A landscape with many peaks, sampled at points; each row gives a point and its height.
From any point a climber steps to the highest of the 4 points nearest to it. It stops when none of these is higher. Distance is the straight distance between rows; heights are no part of it.
muge (h 424): [-11 -10  -9   8 -24  -9  -6  -1 -15  25  18 -10   2   2  32   0   3   2
   0 -15   4   2]
diz (h 533): [  4 -10  -8   8 -11  -6  15  10  -4  19  -1  -7   9   7  17 -10   4   4
  -1 -11   1   0]
funa (h 480): [ 11   1 -11   0  -1   5  -6   6 -29  11   7   1 -21 -11  20  -9 -16   3
  13 -20  22  11]
bil (h 573): [ -6 -16 -14  -4  -4 -11  12  12 -11  23  10  -1  -6  -1  14  -4  -7  11
   7  -9   9   9]
Bamo (h 530): [ -4  -8  -9   4 -15  -5  -6  -1 -15  16  13  -7  -9   1  26  -9 -10   4
   7 -15  21   9]
rufuv (h 111): [ -6   5  -1   2  15  -5  -9 -18   7 -17  12 -26  11  -2 -36   7  -5 -13
   1  13   3 -12]
takov (h 574): [ -1 -10 -15   3  -4   0   0   9 -21  23   9  -2 -16  -9  20  -9 -22  12
   8 -20  14  10]
kevuz (h 428): [ 14  -2 -20  -3  -1   8  -2   8 -23  13   1   4 -29  -9  22 -14 -16   8
  13 -18  18   6]
Pedu (h 234): [ -5   9   7 -13  18   3   4  -1  28 -30 -17   6 -23   8  -2   4   7   8
  -2  -1 -11   4]
Sozo (h 263): [-14  -1  -5  16 -26   5 -13   0  -5  23  14 -10  15   5  26   6  11 -14
  -6  -2  -9  -4]
Bika (h 62): [ -2 -15  -5 -13   1  -1  17   8   2  -4 -15  21   2 -11  -1 -14  -6  22
  -1  -2   7  20]
geduk (h 180): [-33   7  12   2  20  -3  -4  -9  11  -4  11 -11  11   5 -28  14   5 -26
  19   3   7   3]
Vef (h 252): [ -7  11   2  -3  32  14  -4 -10  18 -17 -22  12 -34   2   2  13  15  -7
   2   1  -5  18]
gali (h 197): [ -2 -17  -2  -8  -2 -10  24  10   7   3  -3   5   4   7   6 -10   6  11
  -1 -12  -6  -3]
pako (h 184): [ 15   4 -23  -9   1  19   0  15 -19   5  -9  20 -28 -21  14 -24  -9   6
  14 -14  15  11]
doki (h 77): [  0  -9   1 -16   0  -4  13  -3  -3 -17 -20  34   2 -10 -10 -15  -6  19
  -3   4   9  19]
zun (h 227): [ 10  10   2   3   5  -3  -7  -6   0  -5  15 -14  13   2 -30   4  -6  -6
  -4  11  -7 -20]
suto (h 311): [ 20  10  15  11  -4  -2  -2   6   1   9  10  -8  15  12 -10  -5   8  -8
 -10  15 -11 -20]
rideb (h 483): [-14  -2 -12   9 -22   0 -19  -5 -19  17  16 -13  -7   2  31  -6 -12   0
   8 -17   6  10]
nume (h 229): [  9   1  11  13 -18   2  -6  11 -11  23  13 -10  24   3  10   7   7 -11
  -9   6  -1 -14]
kuvat (h 387): [  7  13  12  17 -35   8 -24  -4  -4  22  11   2  25 -21  22  26  -1 -21
  -9   8  -7  -5]
nimez (h 272): [ 20   3   8  20 -12  -4 -13  -1  -7  15   9  -6  23   0  -5   7   2 -11
  -6  10 -12 -17]
lufa (h 59): [  3  -8  -4 -14  -4   2  23   6   0  -5 -16  34   0 -17  -4 -15  -4  18
  -7  -3  14  24]
Vulu (h 490): [ -3   9   7  15 -26   7 -18   7  -9  26  14   5  25  -7  24  15   9 -18
 -13  -1 -14  -3]
ruva (h 425): [  9 -13 -15  -4   3  -1   7   7 -23  17   4   6 -21 -21  12 -14 -15  11
  12 -18  16  13]
peme (h 385): [ -7  14   3   7 -36   6 -21   0 -13  25  15  -2  15 -15  34  21   6 -21
 -11   3  -6  -3]
tak (h 166): [  1   8  -8   5  14  -1  -9 -13   1  -4  12 -18  11  -4 -36  12  -4 -14
  -1   9 -11  -9]
gogig (h 348): [ 10  -5   4   7  -1  -2  10  13  -3   4  -1  -7   9  16   5  -9   7   4
  -5   3  -9 -16]
Tifes (h 316): [  6   6  12  -8   8   1  13   3  18 -11  -7 -11  -2  13  -3  -3   8   3
  -5   6 -10 -15]
Duzap (h 167): [ -6  11   9  -9  20   3 -11 -13   3 -18  14 -18   2  -2 -26   0 -10 -20
   4   6  -1 -19]
sogo (h 256): [ 20  11   8  20 -19   1 -12  -4 -12  20  14  -4  31  -8  -1  18  13  -6
  -9  16  -8  -4]
Lun (h 88): [  6 -12 -11 -14  -5  -5  15   0  14 -19 -19  25  -1  -7  -9 -18  -3  23
   4   6   5  23]
Fupiv (h 323): [ 16  11  12  -3  11   6   2   8  10  -6   9 -14   4  13  -3   0  -1  -2
  -6  14  -5 -21]
tafos (h 277): [ 19  10   6  10   4   0  -8  -2  -2  -3   9  -9  14  12 -20   8  -1 -11
 -12  10  -8 -19]
Figid (h 173): [ 22   7  13  20 -23  -7 -13  -8 -13  17   9  -5  27  -6  -2  21   1 -16
 -10  19 -13 -15]
Par (h 185): [ -6  14  13  -2  31  -2  -9 -12   8 -11  12  -7  -1   6 -30   7 -10 -15
   8   5   7 -14]
zor (h 80): [ -8   3  -3 -12   5  -4   5  -5  16 -29 -32  20 -15   4  -9   2   0  17
  -5   4  -6  13]
teka (h 30): [-15   4 -21   0   9  -1 -18 -18   5 -33 -41  23 -25  -1 -22   2   7  13
 -10   9  11  33]
bebi (h 251): [ 13  10  11  -3   9   8  -1  -2   4  -7   3 -18  12   2 -25   2  -3 -11
  -7  12 -12 -30]
geku (h 247): [-19  19  18  -3  37   3  -6 -11  12 -11   6 -11   2  -1 -19  13  -8 -19
  17   3   9  -4]
mumo (h 479): [ -5   2   1  12 -24   3  -6   4  -7  28  18  -9  17   9  20  10  15 -10
 -15  -5  -4  -7]
ruma (h 280): [  8 -13 -14  -9   3   7  13  14 -18  17   4  15 -13 -14  10 -13 -14  10
   9 -18  15  13]
rig (h 123): [-21  11   1  -4  22  -9 -14 -17  10 -13  16 -13   5   1 -33   7  -4 -21
  15  -1  -6  -7]
gefu (h 145): [-36   3   6   0  10 -11  -5 -14  15  -9  10 -18   8  10 -36  18   3 -30
  26  -2  -3  -4]
Mipe (h 70): [  6 -12  -6  -9  -2  -2  20   2  -3 -11 -18  30   3 -15  -7 -13  -8  22
   2   3   8  19]
movos (h 309): [ -1   7  12 -10  30   4  -4  -1  18 -21  -9  -3 -14  10 -11   6   4  -5
   7   3  -5  -9]
dag (h 208): [  0  17  18  -3  26   4  -3  -7  11 -13   9 -13   0   7 -16   4   1 -17
   3  10   1 -16]
Tukul (h 271): [ -2 -18 -19  -3  -8  -2  19  11 -14  11  -3  13   3 -13   4 -14 -17  17
   6 -16  13  17]
Guzo (h 308): [-11   6   1  16 -34   8 -19  -3  -7  20  15  -6  13  -4  32  12  14 -17
  -3  -4  -9  -2]
dit (h 287): [  8 -14   2   0  -5  -7  19  11  13   5  -1  -7   7  14   2  -2   6  14
  -3  -5  -5  -6]
Sigi (h 588): [ 12  11   8  13 -15   0 -10   0 -10  24  14  -1  16   5   1  12  10  -9
 -12   7  -7 -14]
Rupo (h 332): [-21   2  -2  13 -28   3 -16  -4 -13  23  17 -10   3  -2  30   2   8  -8
  -7 -13  -3   3]
Pavuf (h 294): [  0   5  14 -11  24   4  10   0  21 -24 -13  -5 -13  11   1  -4   3   5
  -1   3 -12 -10]
fami (h 84): [ -9  -1  -6  -8   1  -2  -1 -13   9 -32 -34  24 -20  -5 -14  -4   5  22
  -5  11   4  23]
zoki (h 228): [  4  13  11   1  22   7  -6  -8   9 -10  11 -17   1   4 -23  -1  -7 -10
  -3  12  -3 -24]
sor (h 345): [ 12   0   8   9  -7  -4   8   4  -4  16  -2 -11  12  22   6  -4  12  -6
 -10   5   0 -19]
tulak (h 110): [  3 -26  -5  -8  -2 -11  18   9   3   0   1   8  -1   3   3 -13  -8  20
   5 -10   4   6]
dami (h 317): [  0  11  13  -6  19   7   2   0  17 -18  -3 -12  -5  13  -6  -1   1   3
   2  12  -2 -14]
petu (h 318): [ 17   9  15  15  -9  -5 -10   0  -5  16  13 -12  20   6   3   6   6  -6
 -19  14 -11 -17]
Fur (h 342): [-14  -5  -7  15 -20  -4  -3   5 -12  23  15 -12  12   7  21   1  11  -5
   1  -5  -7 -10]
Peke (h 301): [ -6  18  19  -3  34  11  -1  -6  11 -19  -7  -4 -15  -6  -9   8  -2  -8
   5  -1   3  -5]
vigom (h 73): [ -5  -6  -2 -16  -5  -6   9  -9   7 -31 -23  24  -8  -7 -14  -3   2  17
  -4  10   0  11]
Gif (h 306): [ 19   2 -20  -6  -7  13  -9  13 -25   5  -2  13 -34 -15  19 -14 -10   5
  15 -20  14   7]
Mer (h 492): [  0 -13 -13  -8   5 -10  15   7 -17  16   5  -4   2  -4  16 -16 -14  11
   7 -13  10  12]
zalu (h 66): [ -8   0 -15  -8   7   0 -16 -21   7 -35 -35  17 -18  -1 -16  -1  14  20
  -7   4   7  22]
Suza (h 156): [-10   1  -6 -10  12   8  -2 -11  13 -33 -24  12 -22   5  -1   3  12   7
   1   5 -10  13]
gug (h 665): [ -7 -13  -8  13  -8 -11   5  11 -10  22   9  -8  10  10  17  -3  -2  11
   3 -11   9   5]
zalir (h 324): [ 11   4  15  -1  11   4  10   5   9 -11  -2 -13  -5   8 -13   0   7   1
  -6   6  -5 -21]
zep (h 113): [  3 -16  -5 -11  -6   2  19  12 -10   2  -7  25  -9 -18   3 -14 -13   9
   3  -8  17  16]
sato (h 192): [-15   4   5  -8  23   8  -4  -7  21 -29 -34   6 -31  10  -2  11  12   4
   0   3  -9  16]
vem (h 105): [  6 -15  -6  -9   1 -11  18   0  13 -12 -11  23   4  -6  -4  -7  -8  21
   5   3   3  13]
Kom (h 126): [ -5   6  -5  13   6  -6 -22 -13   0  -2  20 -16  14   4 -39  13  -5 -21
  -2  13 -12 -18]
fav (h 178): [ -2 -16  -3 -10  -4 -10  21  12   7   5  -5   3   3   7   9 -11   3   4
   6  -6  -2   0]
nev (h 613): [ -5 -17 -12  12 -13  -7   6  11 -18  21  12 -16   1   9  18 -10  -2   2
   4 -12   6   9]
bufov (h 108): [  2  -5   3 -16   5   1  11  -1  22 -20 -13   7  -4   8   4  -6   8  15
  -2   6  -9  -1]
ziz (h 106): [-16  -1  -7  -9   7   1  -8 -10  17 -35 -34  18 -21   4 -12   4   7  17
  -6   9   1  23]
radad (h 292): [-14  18  20  -4  32  11  -4 -11  12 -13 -11   7 -15   0 -12  17   2 -13
  13   7   2   9]
Nuga (h 377): [ -4  14   8  -3 -33   7 -21  -1  -3  15  13   1  14 -33  28  22   3 -33
   0  -3 -14   0]
bip (h 406): [  5 -11   5   7  -5  -9   9  10  -2  15   6  -6   9  13  10  -4  13   0
  -5  -4  -3  -9]
dono (h 174): [ 10  -9 -15 -10   6  15  12  16 -21  12  -1  20 -18 -22  15 -22 -13   4
   7 -13  13  19]
zutaz (h 72): [ -2  -7   0 -11   1   3   8  -5  15 -30 -24  13 -12   5  -9  -2   2  17
  -2   5   0  14]
kagus (h 134): [  1 -16  -6 -12  -1  -4  19   6  17 -12 -11   9  -3   1   0  -7  -6  15
  -1  -3  -8   5]
vok (h 546): [ -4 -12  -1   8 -14  -8   7   7  -2  28  14 -11   4  12  18   0   8   0
  -5 -14   2   5]
nuni (h 195): [ 16   5   2  12  -6  -6 -17 -13  -7   6   9 -19  20  -4 -18  12  -6  -6
  -8  19  -8 -20]
bipa (h 331): [ 10   2   9   5   3  -1   8   9   7  -1   7 -13   8  13  -4   2   7   5
  -6  -1  -5 -15]

For each start below, name the point where the climber stops.
lufa -> takov
zutaz -> gug
bufov -> gug
vigom -> gug
Bika -> gug

Call two points neighbours if one is among the 4 nearest of the other. Go from one point of each pair to the other, from neighbour to neighbour, staying as high as possible. Name the lowest point that can't be avoided.
mumo / Sigi -> suto
mumo / takov -> Fur
gug / takov -> bil
